A landscape with many valleys, sampled at points; each row gives a point and its height.
From any point a ball takes the steepest step (drop divided by distance) to one of its 3 nearest points. It stops when none of these is lower. Distance is the straight distance between rows; heights are no part of it.
Z_795 height 4.76: [ 11 -33   7  -8  15 -29  -3 -26]
Z_914 height 5.16: [ 22  -4  -1  14  17 -12  13   3]
Z_991 height 2.02: [ -9 -14 -29  17  24 -23 -21 -26]
Z_275 height 6.67: [32  3  0 15  1  2 14 28]
Z_153 height 5.15: [ 33 -16  15   3  14 -16  21   2]
Z_964 height 2.77: [-29  23  16 -25 -39  51  16   4]
Z_456 height 2.22: [-53  11 -17   0 -22  18 -38 -16]
Z_725 height 1.86: [-15  14 -23  12 -21  17 -22  31]
Z_695 height 7.86: [ 35 -14  32 -11 -13  -4  21  24]
Z_9 height 3.96: [  8  14 -10   5  64 -26  17 -39]
Z_287 height 4.03: [-15  27   7 -17 -39  36   1  38]
Z_915 height 3.73: [ 13  -4  -7  -3  61 -31  15 -45]
Z_894 height 2.33: [-26 -17 -10  -3  -1 -14 -33 -24]
Z_805 height 3.33: [  7  -5 -21  10  49 -27   0 -37]
Z_271 height 4.75: [ 33 -14  13  -4  35 -29  27 -20]
Z_898 height 4.24: [-19  24  20 -35 -43  60  41  15]
Z_661 height 3.81: [ -1   5  35 -29 -39  22  13  18]
Z_301 height 4.58: [ 11 -17   1   4   8 -21  -5  -7]
Z_686 height 4.07: [-38  19 -16   1 -30  28 -26  13]
Z_641 height 5.61: [ -3 -26  -4  -2   9 -26 -20 -23]
Z_109 height 3.11: [  0  -8 -16  17   6 -10 -12  -1]
Z_339 height 2.06: [  2   4 -33  32  39 -15  -7 -16]
Z_586 height 3.41: [-40  13  -7  -5 -28  19 -27  -1]
Z_368 height 7.10: [  6  -5  24 -14 -25   0   0  14]
Z_387 height 2.09: [-52  21  -6 -11 -30  41 -17 -20]
Z_167 height 5.65: [ 41 -28  43 -18  -3 -20  30   3]
Z_824 height 3.53: [ 16   6 -17  25  39 -13  11 -13]
Z_291 height 4.46: [-32   1  -1  -7 -21  10 -27  -9]
Z_613 height 7.58: [ 13 -13  42 -27 -28  -2  15  11]
Z_510 height 3.91: [-17  36  11 -29 -46  50  24  41]
Z_31 height 0.59: [-54  24 -16  -3 -28  35 -26 -10]
Z_969 height 4.17: [ 19  -1  -6  17  41 -16  20 -14]
Z_698 height 2.92: [ -3   3 -37  37  28  -9 -18  -6]
Z_486 height 5.44: [ 14 -25  13 -10   5 -23   1  -9]
Z_164 height 4.54: [ 29  -7   5   8  32 -20  26  -8]
Z_618 height 3.52: [-40  30  -1 -20 -34  58   8  -7]
Z_240 height 6.01: [ -3  -1   5  -1 -20   4 -11  15]
Z_181 height 4.23: [-14   8  32 -29 -37  27   8   7]
Z_63 height 3.34: [  0  14  -4   0 -28  20  -7  40]
Z_904 height 3.01: [-26  28  13 -25 -39  44  11  19]
Z_621 height 3.44: [ 11 -14  -5   8  26 -21   3 -19]
Z_810 height 4.08: [-22   2 -37  29   0   1 -39   8]
Z_705 height 2.98: [-43  14 -26  13 -21  18 -38   6]
Z_147 height 4.56: [-28  13   5 -14 -34  26 -10  10]
Z_335 height 3.12: [-21  -1  -8   2 -18   3 -27   2]
Z_323 height 0.65: [-33  21   9 -20 -39  46   6   4]
Z_302 height 5.49: [-11 -19   7  -6  -7 -13 -19 -10]
Z_328 height 4.72: [ 38  -1  20   3  37 -19  42  -5]
Z_369 height 2.87: [ 17   4  28 -16 -33  14  13  39]
Z_599 height 4.78: [ 51  10  32   3  36 -12  55   3]
Z_113 height 1.27: [-15 -13 -24  15   7 -12 -29 -11]
Z_137 height 2.51: [ -4 -22 -21   5  35 -32 -18 -36]
Z_783 height 3.90: [-43  19   1 -12 -31  35 -12  -8]
Z_846 height 2.62: [  5 -10 -19  17  29 -21  -9 -18]
Z_282 height 4.85: [ 42   0  12  10  21 -10  35  11]
Z_900 height 4.22: [ -4  13 -21  -2  75 -31   7 -51]
Z_766 height 5.76: [-10  -8  10  -8 -19  -1 -15   1]
Z_691 height 5.79: [ 51 -21  38 -10  16 -23  41   0]
Z_982 height 5.60: [ 14   6 -14  19   3   0   0  22]
Z_744 height 4.34: [-12 -11  -7   2  -9  -5 -23  -1]
Z_770 height 0.49: [-20   8 -17  10 -17  10 -32  13]
Z_380 height 2.12: [ -6   9  20 -18 -38  20   2  23]
Z_481 height 2.55: [ 14   8  15  -8 -31  15  11  41]
Z_866 height 4.57: [  9   2   1   6 -16   7  -5  28]
Z_264 height 4.52: [ 27   5   7   3  49 -22  34 -24]
Z_200 height 0.66: [17 -8  8  6 -5 -7  1 14]
Z_440 height 3.40: [ 10 -26  -7   1  34 -34  -2 -34]
Z_990 height 2.01: [  9  20   8  -9 -36  24  10  53]
Z_313 height 4.27: [-31  13 -42  28  -8   7 -43  14]
Z_939 height 4.30: [  7 -24 -19 -10  52 -39   1 -52]
Z_434 height 3.82: [-14   3 -31  26   0   2 -30   5]
Z_62 height 2.58: [  1  -7 -28  26  31 -19 -12 -16]
Z_533 height 5.43: [ 30 -24  29 -12   2 -21  18  -2]
Z_727 height 5.20: [ 36 -28  23  -8  19 -26  23 -10]
Z_892 height 4.97: [49  3 16  9 12 -3 38 25]
Z_411 height 5.01: [ 29 -30  14  -8  23 -30  17 -19]
Z_875 height 5.69: [17 -1 -7 19 15 -8  6  5]
Z_538 height 1.94: [ -2   4 -23  23   0   0 -20  13]
Z_473 height 4.98: [-19  16   0  -3 -33  24 -13  26]

Call two points neighbours if one is among the 3 nearest of the other. Go from one point of each pair to the other, from neighbour to neighbour, staying as low as possible. Name the highest point that can't be avoided.
Z_538 and Z_990 -> Z_313
Z_323 and Z_31 -> Z_783
Z_538 and Z_200 -> Z_866
Z_31 and Z_990 -> Z_63
Z_113 and Z_538 -> Z_109
Z_113 and Z_339 -> Z_62
Z_770 and Z_31 -> Z_705

Where does a ball stop that starts at each point below?
Z_473 -> Z_990
Z_368 -> Z_770
Z_691 -> Z_339
Z_533 -> Z_339
Z_328 -> Z_339
Z_313 -> Z_770
Z_875 -> Z_113
Z_167 -> Z_339
Z_240 -> Z_200
Z_613 -> Z_380
